Each row is a point on a tangle of strands that fork, close into loops and nearly touch. The rows are in no order.
In the rows, zero is written as 128.
Two points are linked if the straight distance between their rows is under 127. Some points are linked to none.
gelun: [ 98 130 156 111 177 131 109 150 153 117 106 165 130 144  99 101 133 151
 103 132 110 147 137 189 196 181 180  96 135]
gezu: [186 127 121  89 129 152 131 139  67 129 187 164 124 139 146 103 161 150
 125 127 149 189 120 124  87  72 117 102 135]
bobu: [121 103 154 126  76 104 130 113 169 113  58 187 120 149 100  70 123 165
 118 176 132 135 105 186  99 142  94 133 107]
dilet: [114 108 169 116 179 142 141 155 144  80 129 188 124 105 122 146 175 155
 137 102 101  82 131 164 146 172 184 143 137]
Fof: [120 190  92  71 106 108 107  87 158 137 162  37 148 186  99 155  62 117
 109 110 122 114 146  91 111 108 127  95 127]
Kigo: [111 121 166 141 138 131  98 111 119  88  64 152 163 121 131 137  87 134
 156 137 120 106 131 224 128 146 123 113 136]
Gib: [118 134 100 135 107  93  85 120 120 139 153  86 148 122 128 180  93 109
 135  88 119  96  64  90 127 132 108 146 174]
gasu: [119 136 126  68 163 122 152 129 176 184 106 171 105 179 115  85 123 186
 130 151 143 210 111 125 135 123 141  80 116]
bame: [108 109 120 136 104 131 176  92 156 100  62 163  92 121 125  83 123 120
 137 145 172 119 148 141 113 133 114 160 107]
Pipus: [133 125 161 111 197 141 160 152 152 100 150 144 152 133 156 157 180 160
 122  97 100 112 171 152  71  84 174 138 118]
mebes: [188 137 106 101  95 125 133 139  64 147 208 141 115 163 133 107 135 125
 106 151 165 152  92  90  97  71  96 135 118]
zadet: [126 136 154 151 181 149 122 174 145 132 183 159  97 124 135 114 186 149
  95 134 101  95 142 101 138 157 175 161 156]
bigof: [ 94 139 135 151 157  98 199  80 124 109 104 126 129 160 140  79 151 120
 101 121 107 140 181 133 135 167 164 135  78]
Topub: [113  99 157 197 141 139 113 142 144  91  97 119 143  71 125 142 126 102
 132 130 109  83 149 161 158 167 135 145 139]
Mezad: [ 90 154 132 140 179 100 212  81 128 128 161 117 125 158 168 135 152 124
 111 110  87 111 186  99 123 163 160 154  89]
kupo: [ 95 111 162 140 154 126 204 111 113  72  95 201  97 134 158 108 174 153
 165 104 126 101 128 147 110 150 167 144  99]
Pade: [114 124 142 182 147 126 125 119 175 121  89 146 102  83 107 153 117 115
 119 163 138  92 153 133 178 186 147 127 161]
tedes: [134 156 111  71 121 114 136 102 121 117 179  79 133 143 121 169  82 125
 142  64 126 106  85 131  81 107 122 110 141]
Vafu: [146  92 144 135 105 130 120 148  96 106 145 108 165  75 147 159 117  97
 161  84  90 105 111 182 133 110  91 135 150]
Rel: [ 40 104 158 104 125 115 183 114 150 100  78 202  69 172 124  89 122 179
 156 122 143 165 155 111 159 148 198 110  98]
lume: [125 144 103 153 112 126 174  57 127 143 119  81 116 116 137 117 115  98
 113 132 127 101 179  99 121 133 136 160 100]
losar: [ 94 105 177 123 123 139 167 143 166  84 106 168 112 162 146  73 190 184
 122 115 124 166 155 135  66  82 169 124 123]
tevem: [122 150 135 104 161 139 141 151 184 145 144 172  73 155 112  88 163 163
  90 157 141 151 143 122 146 172 150 125 141]
vupot: [119 115 114 183  81  93  65 136  67 143 155 111 154 129 126 187 109  95
 141 103 120 104  53  76 140  91  88 129 152]
sed: [117 133 167 155 173 134 114 141 145 142 192 137 107 135 144 162 199 131
 119 115  89  75 131  56 119 123 178 195 156]
pav: [ 88 142 143  76 155 144 195 117 179 133  76 174  71 153 122 127 110 145
 181  99 142 133 120 132 111 152 182 100 133]
Desod: [126 119 162 113  90 107 117 114 116  98  47 183 122 158 130  80 129 158
 145 127 110 141  97 219  89 122 109 114 125]
Rav: [170 154 110 115  90 122 125 139  72 134 220  92 123 174 134 115 151 132
 108 123 137 132 135 129 127  58 106 117 108]
dul: [184 101 140 145  69 143 105 145  39 142 171 140 139  85 134 154 116  81
 134 139 154 133  82 118 144  96 102 107 142]
mibi: [104 156 105 131 117 117 166  57 140 138 140  74  97 149 141 144 115  82
 124 129 122  89 145  43 113 154 150 172 117]
gefo: [116 135 153 105 184 140 161 109 133 121 160 114 146 120 157 185 185 130
 128  89  96  82 159  85  87  99 172 152 102]
Vok: [152 141 131 122 139 150  94 156 119 136 191  96 128 137 153 137 166 151
 113 108  89 121 165 129 112  99 133 152 125]
madi: [123 117 121 109  84 112 169 114 136 103  98 113 101 134 112  76 127 105
 119 127 160 135 165 157  77 105 128 161  99]
loper: [158 118 108 129  88 110 122 106 128 104 119 104 132 125 104 102 120 100
  89 146 156 116 163 188  95  98  92 159 106]
Galo: [150 110 135 147 155 172  83 166  99 120 107 145 164 112 153  92 139 120
 140 146 125 182  97 153 164 153 125 117 108]
tulik: [ 89 126 148  82 168 132 158 145 217 163 117 171  72 180 110  61 143 172
 112 143 134 196 152 101 140 126 159  91 138]
figi: [ 79 141  99 145  86 109  68 120 146 138 122  36 161 165  85 189 106 111
  99 109 102  96 140  59 168 111 105 142 148]
Zopud: [120 122 115 179 108 128 124  83 122 138 137  57 128  88 124 150 148 101
 107 127 110  80 181 108 150 118 131 175  96]
dazod: [126  82 164 180 144 154 104 155 110  94 107 104 170  79 139 134 135  94
 157 107  79 102 118 190 144 148 101 140 142]
Kena: [166 139 121 115 101 128 127 138 104 133 185 103 104 170 133 107 182 145
  88 124 104 136 179 155  93  54 119 152 118]
leda: [ 75 118 141  85 108 124 180 121 182 143  63 185  69 152 116  99 103 158
 149 128 171 146 150 113 145 147 171 111 112]
tese: [155 142 125 140 138 157  79 169  87 154 190 110 128 124 169 141 154 154
 120 121 106 135 114  81 145 111 131 125 132]
Lisen: [157 147 100  88 123 132 128 136 129 173 128 143 131 134 129  96 116 138
 119 149 166 173 112 140 122 132 111 121 109]
sozer: [ 99 153 160  58 182 144 166 123 182 155 121 156 102 156 120 150 110 163
 175  98 108 134 121 141 131 153 171  80 149]
gepen: [164 153 109 125 115 125 103 153  86 166 190 131 112 153 148 116 144 129
 140 144 124 137  74  86 116 106 123 141 161]
vev: [185 109 120 143  96 119  96 142  85 138 115 155 187 108 120  88 134 107
  98 183 164 172 123 172 140 117  74 128 112]
boni: [192 104 114 130  79 124 124 134  56 116 146 171 153  97 120 117 134  88
 136 156 177 160  99 155 139 101  92 125 133]
Rir: [ 77 118 105 154  91 138  94 111 134 135 115  33 145 103 105 178 132 103
  99 116 103  77 174  79 158 126 126 158 117]
goso: [148 112 137 167 116 123  97 153 150 126  91 183 130 116 130  93 130 137
 103 183 150 131 118 192 165 152  91 163 136]
delep: [145 146  98 100 117 121 144 121 149 148 128 133 112 121 132 119  87 117
 132 148 155 121 106 142 117 132  90 142 145]
Livok: [123 176 115  67 159 127 157 121 163 155 125 111 108 161 141 132 101 156
 148  97 124 173 135 144  95 129 158  81 137]
Gopa: [110 113 160 124 169 134 191 118 127  99 117 184 113  91 150 145 181 134
 153  96 114  55 116 124 121 166 166 156 128]
temus: [ 80 116 181 136 154 117 204 128 118  76  95 176 133 161 170 101 182 170
 143 100 114 146 158 121  79 103 171 135  93]
lin: [102 102 124 136 135 165 108 149 144 114 106  40 174 113 111 149 108 111
 127 104  79 118 169 151 145 144 106 118  99]
vokeb: [133 119 139 131 124 109  99 123 140 131  75 184 154 140 116  89 118 165
 124 197 152 158 114 200 159 161  88 124 120]
Tosab: [160 145 122  83 125 101 177 110  81 108 166 117 148 127 139 148  87 121
 163  60 133 131  80 168  72  91 120  79 126]
vav: [ 90 133 142 128 175 131 143 138 146  88 102 195 100 127  95 120 161 151
 124 132 114 114 128 159 188 186 194 131 137]
dupup: [110 106 126 170 115 100  99 138 127 114 113 100 143  59 125 202  85 111
 151 117 138 107 110 128 125 132  55 115 184]
Fogu: [164 118 128 105 121 125 128 128  55 115 153 117 167 106 154 146 113 124
 156  66 119 133 106 179 118 108 110  95 130]
lero: [114 120 155 146 158 161  88 174 133 137 123 146 151 137 135  83 138 144
 102 152 111 175 122 175 191 185 138 105 118]
gar: [131  97 128 173 130 117 100 159 108 112  98  93 145  70 133 165  84 105
 163 151 144 146 123 141 140 132  54 114 139]
fabe: [135 146 141 108 196 141 145 154 145 128 158 142 151 145 165 134 155 171
 137  87  95 158 142 158  68  90 154  96 135]
geso: [104 144 131 178 132 102 114  78 167 142 104 121 108  96  99 178 105  85
 108 158 128  85 152  60 153 181 142 151 159]
tigi: [143 127 104 173  99  99 121 131 151 155 137 147  83 124 113 122 120  84
 125 178 145  92  90  83 105 126 117 193 158]
ruk: [152 164  86  76 146 132 121 115 136 159 116 110 147 142 134 121  99 143
 123 128 147 187 141 150 128 135 132  79  95]
gada: [106 110 104 177  84 110  77 163  73 141 142  83 165 170 115 163 156 104
 145  86 109 121  55  44 167  71 114 124 137]
rer: [154 138 112  64 157 150 102 123 115 133 101 120 168 112 118 127  95 131
 159 122 168 201 119 142 144 117 166  59 101]
dat: [102 162  96 102  97 116  76 111 128 143 145  23 178 170  90 179  67 119
 109 101 119 115 125  65 168 113  99 100 139]
galof: [118 129  95 138 123 162  70 177 107 161 132  55 157 141 130 149 121 126
 124 141  87 157 119  45 166 135 117  85 110]
feba: [146 130 127 105 144 130 148 130 143 130 140 149 102 119 149 110 137 149
 160 100 134 116 104 161 100 140 134 140 157]
Medut: [158 123 137 128 127 134 125 128 130 107  83 158 140 121 144 115 119 142
 151 109 121 114 105 212 122 144 125 122 136]
tef: [ 87 140 126 123 153 127 189  66 167  99  59 162  91 133  91 133  93 129
 141 143 136 112 167 142 178 179 168 103 105]
ligus: [159 129 130 107 152 137 135 145 113 117 152 171 131 149 167  99 173 169
 140 109 119 191 119 166  73  78 127 101 143]
pumib: [108 113 112 129  88 137 171 103 166 120  78 178  62  99 129 119  91 113
 165 158 192  88 107 118 112 135 100 171 153]
Koz: [141 149 100 142 120 109  84 129 132 177 149 114 149 104 119 172  72 109
 119 180 160 152 104  82 149 136  98 119 141]
detag: [115 143 126 153 115 112 122  91 155 134 120 114  99 121 110 149 111  96
 135 154 127  82 110  61 108 154 141 173 158]
Dolit: [164 123 115 170  85 100 131 135 113 146 144 158  85  87 134 130 113  80
 143 152 131  81  82 127 105 108  88 179 189]
Tekob: [145 134  86 150 103 114  97 157 125 155 152  80 166 100  89 153  88 105
 117 187 178 154 151  97 154 110  61 117 101]
piten: [105 142 144 130 170 138 152 105 132 138 175 117 116 155 141 162 187 145
 125 106 104  87 155  38  93 125 172 175 131]
sakiv: [111 113 115 177 132 131  79 157 153 167 120 107 132 105 143 154  91 108
 127 154 119 139 102  91 174 171 108 100 153]
tegi: [168 118 109 132  68  97 128 124 106 123 136 130 181 129  97  89 120 112
  85 183 165 160 142 182 109 100  45 141 107]
zim: [173 132  90 128  86 144  95 150  80 158 162 101 165 122 109 122 103 104
  89 171 163 147 136 107 160  94 102 110  82]
Ses: [146 128  98 137  87 149  74 158  71 155 153  71 148 123 117 138 124  98
 128 153 139 130  98  62 168  93 118  98 103]
ribok: [163 103 138 158  98 126 142 113 108 107 118 152 103  83 138 124 149  93
 139 123 118  73 122 168 115 123 118 179 157]
dos: [133 125 142 141 142 131 153 112 130 104 114 129 114 132 131  78 176 126
 102 123 119 112 177 147 125 161 167 151  97]
tif: [150 138 131 135 150 157 113 158 162 151 167 136  83 155 129  79 186 161
  69 148 126 125 168 107 132 144 154 161 133]
sav: [104 139 121  96 114 102 120 102 127 120 154  80 132 120 117 184 111 121
 144  70 109  78  97  99  93 130 130 154 154]
lazub: [136 109 153 131 135 132 137 141 146 108 134 153 105 155 137  60 195 159
  83 122 127 140 174 139  89 123 151 148 119]
puz: [169 128 108  94 125 153 110 117  88 125 117 123 164  72 110 157  75 115
 157 121 177 156  91 133 127 103 129  63 119]
dunu: [107 119 106 167 137 173  88 158 140 166 112  62 156 122 124 158  89 102
 116 140  83 160 115  78 168 168  94  86 132]
gipuv: [136 119 122 124 141 134 111 115 130 117  84 110 155  75 127 167  58 130
 168 133 154 157 118 164 148 134  89  78 131]

How many points has the smallest loop of links through each point below? Write 0 if it is on no loop.
Tekob -> 7
dos -> 0
vev -> 0
mebes -> 6

A tip is a point with one link. Name the tips that can be reached along the links from each point below, in the order of the rows.
Rir -> Fof, gada, ribok
Livok -> Kigo, Rel, goso, dupup
Rav -> gasu, Mezad, Galo
boni -> dul, pumib

A fork is a point with three links, a tip a point with one. Leave the first point through the second and follow the links. Name the first fork or tip that comes.
sed; piten -> mebes
gelun; vav -> lazub
dul; boni -> pumib
Tosab; Fogu -> detag
ligus; fabe -> tif
pumib; bame -> dul
dazod; Vafu -> gada
losar; temus -> Galo
